Each row is a point on a tangle of strands that fork, close into loops and nearly touch. The rows are in no order.
Two points are linked if the straight distance between their rows is under 56.5.
muz: [8, 8, 5, 4, 3, -13, 17, -7, -10, -6, -20, 4, -6, -7, 0, 14, 9, 5, -14, 23, -24, 3, -7, -22, 5, -10, 3, -1, -5, -5, -3, -16, 2, 4, 11, 16, 8]
kop: [-13, -6, 4, -14, 7, -2, -4, 22, -2, -2, -17, -4, -9, 10, 10, -19, 8, -6, -8, 12, -6, 1, -12, 9, 11, -16, 12, 2, -5, -14, -5, -14, 4, -8, 3, -3, 11]
tasan: [-13, -11, 2, 3, 9, -6, -15, -5, 28, 15, 12, -5, 0, 16, -8, -10, 5, 4, 11, -13, 18, -3, 0, 3, -2, -8, 6, 13, 2, 8, 1, 30, -8, -2, -2, -7, -7]
gam: [-14, -5, 5, -20, -9, -4, 5, 22, 14, -10, 1, -11, 4, -15, -4, -41, 12, -8, -7, -8, -7, -12, 0, 1, 1, 12, -7, -7, 2, 6, 6, 1, -8, -23, 4, -3, -7]
tegi: [5, -2, -5, 1, -12, 0, -1, -32, -10, -7, 10, 15, -9, 9, -16, 16, -1, -6, 12, -17, 6, -4, 11, 7, -15, 2, 5, -16, 8, -4, -9, 2, 10, -4, -11, 4, -13]
lon: [-10, 5, -14, -15, 14, 3, -14, 5, 17, -2, 5, 4, -2, 3, 14, -23, -6, 3, 2, 3, -3, -9, -8, 17, -11, -9, -7, 14, -7, -3, 1, 6, -2, -14, -10, -12, 9]
Batus: [8, 1, -13, -24, 14, -3, -1, -6, -3, 5, 5, 10, -2, -1, -12, 20, 9, -3, -6, 1, 3, -12, -3, -8, -2, 2, 4, -2, 4, 11, 3, 3, -18, 20, -1, -18, 8]
Reni: [-10, 1, -1, -8, 6, 0, 16, 17, 12, -17, 15, -2, 11, -19, 10, -36, 16, -9, -5, -11, -5, -6, 0, -4, -4, 11, -15, -1, 13, 3, 15, 13, -2, 1, 6, 6, -17]
vud: [7, -9, -17, 0, 5, -8, -5, -3, 4, -6, 2, 15, 0, -15, 5, 20, -6, -1, -12, 18, -25, 17, 6, -9, 3, -12, -10, 16, 1, -14, -4, -20, 6, -1, -12, 22, 4]
lado: [4, -2, 5, -2, 11, 3, 27, 18, -1, 1, -8, 1, 3, -9, 0, 4, 13, 0, -15, -5, -7, -4, -5, -18, 9, 11, 2, 2, 1, 5, 12, -6, -2, 14, 4, 2, -5]
lasu: [4, 7, -6, 6, -18, 9, -15, -21, -4, -9, 10, 18, -8, 5, 0, -1, 4, 13, -3, 17, 12, 5, 15, -7, 9, 1, 10, 7, 17, 16, -1, 9, 21, -3, 1, 12, -6]
rif: [-3, -7, 9, -27, 1, -4, 4, 12, -1, 4, -20, -8, 2, 13, 6, -36, -4, 0, 2, 7, 6, -1, -11, 16, 0, -5, -1, -1, -8, -5, -2, -6, -8, -6, 7, -2, 18]
noba: [-5, -5, 9, -15, 3, -6, 0, 1, 9, 7, -7, -7, 15, 16, -7, -2, -11, -5, -1, 0, 15, 9, -3, -9, 4, -4, 0, 4, -8, 2, 6, 13, -13, 20, -6, 0, 2]
Revu: [20, 11, -5, 21, -12, 4, -13, -15, 4, -7, 10, 15, -12, 14, 14, 1, -4, 23, 14, 14, 4, -2, 17, -2, 4, 12, -3, 14, 4, 2, 1, 11, 26, -4, -2, 14, 3]
vog: [4, -6, 15, -5, 12, -5, -2, 19, -3, 16, -4, -23, 10, 8, -7, 1, 7, 16, -6, -8, 6, 3, -11, 6, 2, -13, 3, 11, -9, 10, -4, -13, -15, 2, 12, -14, 8]
diduv: [11, 3, 16, -6, -18, -19, -11, -6, -10, 12, 6, -14, -12, 0, -22, 11, -9, 21, 18, 3, 2, 0, 5, -13, -3, -4, -5, 4, -2, -4, -10, 0, -2, -2, -5, 21, 2]
nur: [-2, 13, -8, 3, -6, -9, -4, -16, 8, -13, 20, 16, -2, 8, 14, -6, 2, 4, 11, 16, -10, -13, 7, -8, -15, 7, -8, -1, 9, 2, 4, 12, 3, -4, 4, 8, -3]
lelo: [3, 7, -17, -18, 0, -12, -1, -11, 5, -3, 18, 3, -24, -7, 1, 9, 18, -6, 2, 19, 3, -4, 3, -13, 6, 2, 0, -6, 0, 3, 4, 13, -7, 15, -6, -21, 4]
tum: [-3, -7, 11, 10, 1, 10, -5, 13, -6, 3, -25, 5, 6, -7, 8, -14, -5, -3, -15, 6, -13, -1, -5, 10, 5, -6, 8, -6, -1, -11, -9, -23, 8, -22, 7, 6, 17]
Tikir: [-5, 10, -4, 6, 4, 5, -20, 15, 4, -4, 17, -7, -1, 25, 24, -14, 0, 13, 6, 15, 21, 0, -5, 10, 7, -13, 10, 18, 11, -2, -1, 3, 15, 4, 3, -6, -2]
Vilup: [7, 4, -12, 4, -3, 19, -11, -25, 1, -10, 3, 25, 0, -11, -3, 6, 0, 2, -12, 5, 13, 0, 6, 0, 2, -1, -3, -2, 4, 16, 0, 15, 14, -4, -11, 6, 9]
vefa: [7, -5, 7, 27, 2, 0, 9, 5, 1, 16, -2, -13, 8, -2, 1, 14, -18, 4, 5, -6, 2, 13, 3, 5, 1, 7, -10, -1, -11, -9, -2, -10, -4, 2, 1, -4, 2]
Tuser: [-1, -9, -9, -15, 0, 8, -9, 18, 4, -1, 5, -12, -3, -24, -6, -13, 1, -8, -4, -11, -10, -4, -5, 18, -5, 6, -6, -1, -5, 0, 0, -17, -5, -15, -5, -28, 2]
segiz: [-4, 19, 7, -5, -6, 10, 4, 10, -12, -10, -6, -10, -1, -15, 2, 3, -1, -6, -13, 12, 2, -3, -5, -7, 7, -3, 8, -11, 6, 9, 3, 3, -1, 0, 11, -4, 6]
sasad: [-2, 14, 4, 11, 4, -12, 2, 13, 2, 11, 23, -10, -10, 10, 10, 7, 0, 11, 19, 12, 4, -9, -9, -2, -5, 0, -15, 0, -5, -10, -5, 6, 3, 2, -6, -4, 2]
pino: [10, 8, 9, -9, -26, 1, 6, -16, -7, -16, -11, 15, -2, 7, 0, -22, -8, 8, 10, 4, 15, -17, 11, -1, -7, 8, -1, -8, 0, -1, 4, 17, 0, -2, -3, 28, 10]
bosab: [-6, 14, -9, 21, 3, -5, 16, -9, 15, -2, 11, -1, -2, 2, 6, 1, -11, 5, 19, -4, 2, 2, 13, -2, -5, 12, -10, 19, -2, -9, 11, 22, 3, 16, -8, 10, -21]
kos: [13, 24, -7, 22, -3, 2, -16, -10, 0, -4, 14, 7, 4, 15, 16, 8, -12, 30, 15, 3, 2, -8, 7, 9, -4, 4, -20, 16, -6, 12, -5, 14, 21, -10, -10, 13, 9]
Dedu: [-13, 10, -4, -8, 12, 13, 6, 5, -5, -1, -5, 7, -2, 2, 3, 5, 7, -5, -14, 3, 2, 5, -9, -11, 15, 2, 11, -3, 7, 8, 2, 5, 9, 11, 5, -7, -5]
tugur: [-12, -5, 10, 12, -3, -8, 18, 2, 9, 16, -9, 2, -3, -9, -18, 6, -3, 8, 9, -17, -10, -4, 6, -5, -2, 11, -13, 5, -11, -8, -5, 1, 1, -15, -12, 21, -14]
pobu: [-10, -10, 2, -11, 21, 3, 3, 2, 6, 17, -2, -4, 12, -4, -12, 3, -7, -5, -1, -20, 7, 11, -11, -6, -3, -7, -10, 4, 1, 3, 5, 10, -14, 17, -1, 1, -12]
mego: [9, 2, 1, -5, -3, 2, -4, 1, 1, 8, -7, 19, -9, 15, 19, -5, 0, -2, 3, 15, 7, -16, 0, -2, 2, 10, 11, -8, 1, -6, -2, -8, 6, -5, 6, -11, 22]
Fatib: [-10, -4, 11, -7, -2, -12, -13, -2, 28, 11, 2, 2, 11, 31, 5, -9, -2, 3, 6, 9, 17, -3, 0, -7, 1, -5, 10, 6, -3, 6, 8, 19, -15, 1, 2, -3, 7]
vulor: [10, 10, 9, 22, -8, 4, -9, -14, -7, 11, 3, 1, 16, 6, -2, 14, -24, 18, 5, -7, 5, 4, 3, 8, 1, 1, -15, 12, -11, 9, -9, 10, 11, -10, -12, 17, 10]
Bokov: [-5, 1, -7, -2, -2, -5, -2, -13, 8, -9, 5, 1, 8, -7, -7, 17, -4, -8, -6, -6, -19, -3, 12, -6, -7, 10, -4, -3, -3, 1, -3, -5, -8, -4, -7, -10, -8]
kirir: [-13, -1, -11, -12, 12, -7, 5, -3, 6, -3, 9, -18, -2, -28, -9, -22, 17, 4, -7, -17, -15, 6, -8, 9, -1, 3, -27, 7, -13, 19, 6, 5, -7, -3, -5, -25, -16]
sonit: [-3, 3, 3, 11, 15, 10, 8, 6, -15, -13, -25, 3, 13, 11, 0, 24, 10, -29, -10, -7, -2, 10, -18, -4, 5, -2, 14, -21, -5, -1, 7, 3, -2, 24, 9, 1, -5]
kuze: [0, -14, -7, -12, 10, 10, -12, 15, 9, 18, -7, -8, -7, -24, -4, -1, -3, 2, -6, -9, -10, 17, -6, 12, 8, -2, -6, 14, -10, -5, -4, -19, 0, -12, -14, -23, 6]
vide: [-16, 8, -1, 12, -10, -4, 6, -16, 16, 5, -15, 12, -2, -11, -10, 13, -20, -4, 8, -7, -13, 2, 19, -12, -3, 12, -5, 1, -7, -10, -3, 9, 3, -12, -10, 26, -15]
dis: [2, -12, -13, 6, 8, -1, 7, 13, -2, 2, 0, 3, -6, -19, 1, 14, -3, -5, -7, 4, -23, 5, -5, 7, 4, -6, -14, 10, -9, -24, -6, -18, 10, -3, -23, 9, 2]
ninap: [0, -5, -13, -8, 0, 4, -6, 12, 17, -9, 10, -9, 20, -14, 3, -15, -6, -11, -6, -15, -10, -9, 2, 13, -10, 10, -21, -2, -7, 5, 10, -3, -17, -13, -9, -17, -1]
vame: [-3, 7, -4, -4, -15, 2, -7, -14, -21, -23, 15, 4, -3, 14, -5, 10, 13, -8, -2, -6, 4, -10, 9, 10, -5, -2, 10, -14, 6, 3, -9, 4, 10, 5, -8, -5, -14]
bas: [8, -10, 2, -3, -16, -11, 0, -5, -5, 1, 21, -10, -12, 4, -15, 2, 0, 5, 19, 0, 9, 2, 11, -9, -3, 0, 1, 8, 13, -15, 1, 3, 1, 14, -9, 16, -15]
dodod: [8, -4, -3, 9, -4, -1, -5, -16, 7, -3, 8, 27, -10, 12, 12, -13, 8, -1, 13, 19, 10, -10, -6, -3, -17, -8, 1, -10, 12, -4, 2, 6, 6, -10, 18, 19, 13]
Rogu: [3, -9, 1, 8, -2, 11, -3, -8, -5, 3, -14, 12, 4, -17, -6, 13, -2, -17, -18, 0, -9, 20, -1, -6, 8, 4, -7, -20, -7, 2, -10, -13, 10, -8, -7, 3, 8]
sima: [-2, -9, -10, 3, 2, -3, -10, -3, 7, 1, 26, 0, -16, 24, 1, 4, 7, -10, 25, -5, 13, -9, 4, 9, -6, -1, 15, -2, 16, -20, -3, 11, 9, 6, -5, -12, -17]
Turiz: [7, -2, -13, -4, 11, 5, -15, 3, 18, 16, -1, 7, 0, -11, 11, -7, -15, 14, -2, 3, -4, 11, -2, 11, -2, -7, -6, 19, -8, 0, -1, -10, -7, -11, -4, -10, 19]
Kapuv: [18, -8, 7, 7, -11, -8, -4, -10, 3, 9, -16, 24, -11, 20, 13, -7, -3, -1, 14, 22, 14, -23, -5, -7, -6, 2, 11, -17, 3, -13, 2, 3, -1, -8, 10, 13, 29]
kika: [0, -4, 6, -9, -4, -4, 2, 3, -13, -5, 1, 1, 0, 0, -12, 9, 11, 14, -16, -8, -11, -4, 4, 0, 8, -5, 2, 12, -5, 6, -7, -15, 8, -4, -17, 5, -4]
ded: [-9, 5, -4, -14, 7, -14, 8, -4, 10, 4, -4, -18, 4, -18, -9, -12, -1, 18, -9, -11, -20, 7, 2, 1, 2, 2, -19, 24, -20, 20, 2, -2, -12, -5, -3, -15, -6]
gemu: [11, -14, 1, -22, 4, 3, 16, 26, -10, -14, 1, -4, 3, -9, 5, 0, 23, -12, -17, -5, -12, -5, -9, -13, 14, 9, 12, -1, 13, 0, 14, -18, 4, 9, 7, -8, -1]
keda: [2, 9, 0, 8, -5, 4, -6, 21, -4, -16, 11, -9, 6, -9, 17, 4, 3, -10, -18, 23, 2, 4, -8, -12, 14, -14, -3, -4, 3, 0, 3, -2, 12, 1, -4, 7, 8]
fod: [-10, -9, 5, -1, -3, 0, -1, 2, -6, -11, -9, -1, 11, -4, -16, 16, 14, -7, -27, -7, -17, 6, 3, -6, 13, -1, 2, -11, -16, 13, -15, -17, 9, -15, -14, 2, 0]
sinum: [8, 8, 17, 2, -15, -10, -12, -11, -7, 20, -5, -2, 7, 13, -11, 20, -19, 17, 7, 2, 8, -3, 1, -4, 2, -3, -8, -5, -19, 3, -16, 5, -5, -7, -17, 5, 16]
Rerif: [-7, -19, -5, -1, 16, -1, -7, -7, 17, 22, 5, -11, 10, -12, -20, 5, -14, -4, 9, -34, -3, 15, -3, 3, -13, -9, -7, 3, 1, 5, 3, 6, -17, -7, 2, -9, -13]
nirep: [1, 0, -10, -5, -2, -6, -10, -13, 8, -1, 2, 6, -18, 16, 10, 9, 16, -7, 5, 23, 9, -5, 3, -3, 1, -5, 14, -5, -2, -4, -1, 4, -1, 3, 0, -17, 13]
gizu: [1, -6, -13, -9, 11, -7, 7, -8, 8, -1, -10, 18, 1, -9, -2, 23, 2, -5, -14, 16, -31, 10, -4, -21, -2, -4, 4, 6, 6, -7, 2, -20, -5, 10, 4, 9, 0]
Kimuz: [15, 0, 14, -16, -18, -8, 7, -6, -7, 1, -15, -10, -2, -11, -14, -13, -9, 5, -5, 7, 5, 3, 8, -8, 1, 5, 4, -2, 0, 2, 2, -16, -17, 0, 17, 4, 10]
siteg: [6, -4, 13, -5, -15, -4, 14, 10, -23, -6, -17, 1, -2, 1, -11, -5, 15, 2, -6, -1, 5, -37, 0, 8, 1, 1, 19, -14, 1, 7, -5, -5, -11, -11, 8, 6, 14]
rut: [-20, 21, -11, -7, 1, 1, -12, -15, -14, -18, 7, -11, -9, 12, 0, 16, -2, -17, 4, 4, 2, 3, 0, 13, -4, -10, 19, -14, 5, -1, -3, 11, 1, 12, 4, -21, -16]
kif: [-4, 7, 1, 28, 7, 5, 10, -10, -5, -5, -11, -1, 12, 2, 2, 30, -6, -16, -4, 2, 1, 27, -2, -6, 6, 1, 1, -13, -4, -2, 3, 8, 1, 23, 6, 4, -13]
Sudar: [-15, 10, -13, 21, 12, 11, 5, -1, 17, 5, 10, -7, 3, -8, 14, -7, -22, 2, 13, 1, 2, 21, 6, 8, 3, 0, -10, 20, 6, -4, 10, 23, 10, 12, -1, 6, -23]
rigel: [14, -11, 5, -18, -3, 1, 9, 22, -14, -10, -10, -3, 5, 2, 2, -5, 8, -9, -16, 4, 2, -23, -6, 0, 11, -2, 18, -1, 8, -6, 3, -11, -6, 8, -1, 1, 18]
gasu: [-5, -3, -2, 0, 1, 15, 9, 10, 6, -12, 5, -3, 13, -21, 13, -19, 4, -21, -13, -17, -4, 19, 4, -10, 4, 19, -6, -8, 9, 6, 11, 0, 3, 4, 9, 2, -16]
puf: [7, -6, 8, 6, 7, 7, 18, 12, -16, -5, -30, -3, 8, -3, -2, 0, 9, -21, -9, -12, -2, 10, -14, 4, 5, 12, 4, -23, -12, 1, -1, -12, -4, 6, 12, -10, 2]
zezu: [-23, 16, -4, -18, 4, -2, -15, -3, -7, 0, -5, -5, 0, 17, -4, 29, -2, -21, 3, 1, 8, -9, -8, 9, 3, -5, 18, -21, -1, 10, -2, 16, -13, 13, 7, -27, 5]
zudod: [-2, -3, 16, -15, 4, 0, -5, 9, -17, 5, 4, -19, 9, 23, -4, -7, 6, 13, 1, -3, 22, 0, -14, 10, 3, -22, 10, 7, 1, 12, -6, 2, -8, 12, 11, -7, 7]
Zudeg: [15, -11, 15, 21, 4, 7, 18, 8, -4, 17, -27, -1, 13, -13, -4, 0, -12, -4, -8, -9, 6, 9, -3, -3, 5, 13, -3, -12, -4, -4, 2, -12, -12, 1, 12, 2, 9]
zefas: [-3, -8, -5, 21, 14, 21, 1, 11, 15, -7, 9, 2, 7, -6, 17, -19, 14, -15, -5, -7, 7, 14, 0, -2, 2, 8, 6, 1, 16, 10, 15, 0, 5, 2, 22, -3, -15]
lobev: [15, 1, 10, 14, 4, -2, -1, 15, -5, 28, 11, -4, -3, 3, 7, 2, -16, 17, 22, 4, 3, 3, -9, 4, -5, 8, -14, 3, -3, -18, -7, -12, 9, -8, 0, -5, 7]
gutep: [-2, -5, -3, 6, -1, -3, -3, 25, 3, 0, 15, -16, -7, -17, 10, -1, 11, -2, -8, 13, -11, 11, -3, -6, 13, -10, -10, 8, -5, -13, -3, -12, 11, -4, -11, 2, 5]
mevi: [20, 0, -1, 1, -8, -9, 17, -11, -17, -10, -7, 4, -8, -5, 5, 12, 4, 5, -17, 21, -10, 7, 1, -16, 13, 1, -4, 4, -9, -6, -1, -14, 9, 18, -12, 5, 12]
zetiz: [-9, 11, -5, 19, 19, 20, 3, 10, -7, -18, 5, -4, 6, -2, 23, 0, 8, -16, -6, 7, -4, 9, -11, -1, -5, -7, 14, -8, 17, 6, 11, 1, 12, 8, 31, -9, -17]
Nusiv: [1, -15, -8, 3, -2, 0, -14, -8, 18, 8, 14, -14, -2, -4, -11, -9, -7, 0, 11, -17, 11, 12, 10, 7, -4, -3, -3, 15, -3, -1, 6, 13, -9, -2, -11, -10, -7]
beke: [2, -3, 21, 4, -13, -5, 5, -14, -11, 14, -31, -2, 1, 5, -13, -1, -4, 5, 4, -4, 8, -8, -6, 10, -7, -4, 14, -24, 0, 6, -3, -2, -19, -10, 30, -1, 13]
dumam: [4, -13, -19, 10, 2, 28, -13, -14, 0, -6, 9, 21, 8, -18, -6, 8, -3, -5, -15, -17, 2, 16, 8, 9, 0, 0, -3, 3, 13, 12, 0, -4, 17, -2, -6, 5, -11]
Tave: [3, 7, 11, -12, -3, -3, -13, 30, -9, 7, 14, -17, 1, 27, 15, -13, 4, 17, 8, 4, 20, -15, -7, 8, 11, -13, 12, 14, 2, 2, -5, -6, 5, 0, -1, -10, 10]
kopug: [4, -14, -13, 16, 10, 19, -1, -14, 0, 4, -13, 20, -5, -29, -5, 12, 1, -14, -9, -6, -10, 17, 0, 2, -3, -4, 3, -7, 4, 2, -4, -9, 4, -6, 8, 8, -5]
fur: [0, -14, -8, -2, -3, -4, 0, -6, -5, 2, 18, -8, -19, 8, -12, 9, 16, -5, 11, -11, 5, 4, 10, 3, -1, 2, 19, 4, 12, -14, -3, -7, 2, 16, -2, -13, -21]
Vol: [-23, -2, -8, -20, 16, -12, -4, 4, 5, -5, 7, -22, -8, -9, -8, -21, 15, -3, 1, -13, -22, 3, -1, 14, -4, -6, 3, 9, 0, 5, 1, 3, -12, -3, 8, -25, -19]
favub: [-6, 10, -5, 7, -8, -1, 2, -25, -3, -5, 5, 15, 6, -6, -11, 19, -20, -5, 10, -17, -9, 4, 9, -1, -17, 7, -9, -16, 5, -4, -5, 0, 4, -9, -9, 14, -15]
tadim: [6, 14, 5, 5, -18, -7, 4, -15, 6, -14, 10, 12, -1, 16, 10, -11, -1, -2, 17, 1, 13, -17, 14, -5, -12, 19, -12, -14, -1, 1, 2, 24, 3, -3, -13, 12, -1]
rutig: [9, -8, -11, -10, 1, -10, -8, -18, 1, 0, 11, 7, 3, 2, -14, 19, -2, 1, -1, -3, -1, 7, 4, -6, -7, -2, -10, 7, -5, 2, -2, -2, -12, 14, -14, -8, 1]
kifam: [-5, 16, -5, 20, 7, -5, 17, -12, 5, -5, -4, 0, 5, 10, 14, 16, -18, -5, 8, 10, -8, 12, 2, -4, -11, 5, -3, 2, -7, -14, 6, 5, 0, 19, 0, 0, -12]
ponan: [-12, -1, 9, 8, 6, 0, 21, 9, -7, 8, -9, -2, -8, -14, -13, 14, 7, -5, -1, -4, -5, 5, -7, -14, 10, 0, -6, -8, -6, -6, -5, 2, 5, 8, -9, 18, -10]
nit: [2, -5, 20, -9, -19, -3, 9, -6, -15, 2, -19, -15, -6, -12, -12, -16, 7, -12, 2, -2, 23, 5, 1, -2, 1, 3, 2, -24, 1, 7, 0, -1, -18, -1, 24, 6, 8]
Luken: [29, -3, 12, 2, -15, -10, 9, -14, -14, 2, -15, 1, 2, -5, -3, 3, -6, 15, -8, 12, 6, 5, 12, -21, 10, 6, 0, 7, -8, 5, 2, -13, -11, 16, 4, 8, 16]
Larik: [-12, 0, 0, 16, 10, -3, 5, 14, 2, 10, 18, -7, -8, 7, -5, 8, 0, 0, 22, -7, 9, -11, -7, 10, -13, -10, -4, -3, 8, -22, -2, 10, 2, 2, -7, 3, -15]
Zul: [-16, -1, 6, -19, -1, 7, 9, 12, 12, -5, -16, -3, 2, 2, 1, -37, -1, -15, -3, -8, 9, -9, -5, 9, 0, 9, 0, -11, -11, 3, 5, 10, -9, -12, -2, -8, 6]
gupok: [0, -11, 12, 7, -6, 4, -3, -6, -6, 9, -26, 3, 0, -3, -15, -5, -7, 3, -5, -8, -8, -3, 2, 7, -7, -6, 16, -11, 5, 0, -7, -15, -5, -27, 17, 9, 2]
Buri: [-1, -2, 5, -6, 8, -8, -5, 5, 1, 16, 7, -14, 5, -9, -15, 1, 2, 25, -2, -15, -10, -2, -6, 9, -10, -13, -11, 21, -6, 13, -4, -11, -16, -16, 5, -8, -3]
ful: [-5, 16, -9, -19, 17, -6, 0, 1, -8, 11, 9, -7, -12, 12, 2, 24, 4, -3, 10, 9, 3, -8, -8, 2, -1, -5, 16, -9, 10, 10, 2, 7, -13, 17, 19, -34, 4]
Sanir: [-1, -1, -7, -1, 0, 0, -10, 10, 14, -3, 19, 0, 20, 5, 14, -13, -16, 1, 7, -11, -6, -14, 0, 15, -16, 0, -19, 12, -4, -3, 3, 2, -3, -18, -11, -2, 6]
voras: [25, 3, 6, 15, -11, 6, -8, -1, -14, -1, 2, 15, -11, 12, 7, -8, 2, 27, 15, 2, 3, -17, 9, 3, 4, 8, 2, 7, 10, -2, -6, -4, 30, -7, -5, 25, 10]
nafor: [-2, 7, 18, -11, -18, -3, 4, 1, -11, -9, -10, 7, -5, 19, -1, -12, 8, 8, 5, 10, 9, -35, 6, -2, 0, 0, 16, -8, 3, 5, -4, 9, -2, -5, 5, 21, 11]
gulo: [6, -1, 6, 4, -14, 5, 8, 4, -7, -8, 1, 10, -5, 3, 4, -13, 8, 11, -1, -1, -5, -9, 15, 2, 4, 13, 4, 9, 4, -2, 3, -10, 18, -6, -6, 14, -3]
kom: [-9, 10, -13, 16, 10, 16, -7, 3, 5, -8, 2, 2, 4, 12, 20, -9, -15, 5, 2, 14, 7, 16, -3, 7, 1, -9, 5, 15, 10, -6, 5, 10, 17, 10, 4, 2, -12]

A piece is two or more points that can be reached from each other along the links. Count, over all rows, the pieces, the separate loops (a circle has one, a figure eight two, a Y none), the forks (points with three links) and the tips (points with one).
pieces => 4
loops => 5
forks => 4
tips => 2

A fork is a point with three links, a tip a point with one. Leave the first point through the second and follow the links. Name the first fork or tip that comes.
Zudeg; puf => Vol
mego; Kapuv => lado
lado; Dedu => zetiz
sonit; puf => Revu
gemu; rigel => Batus
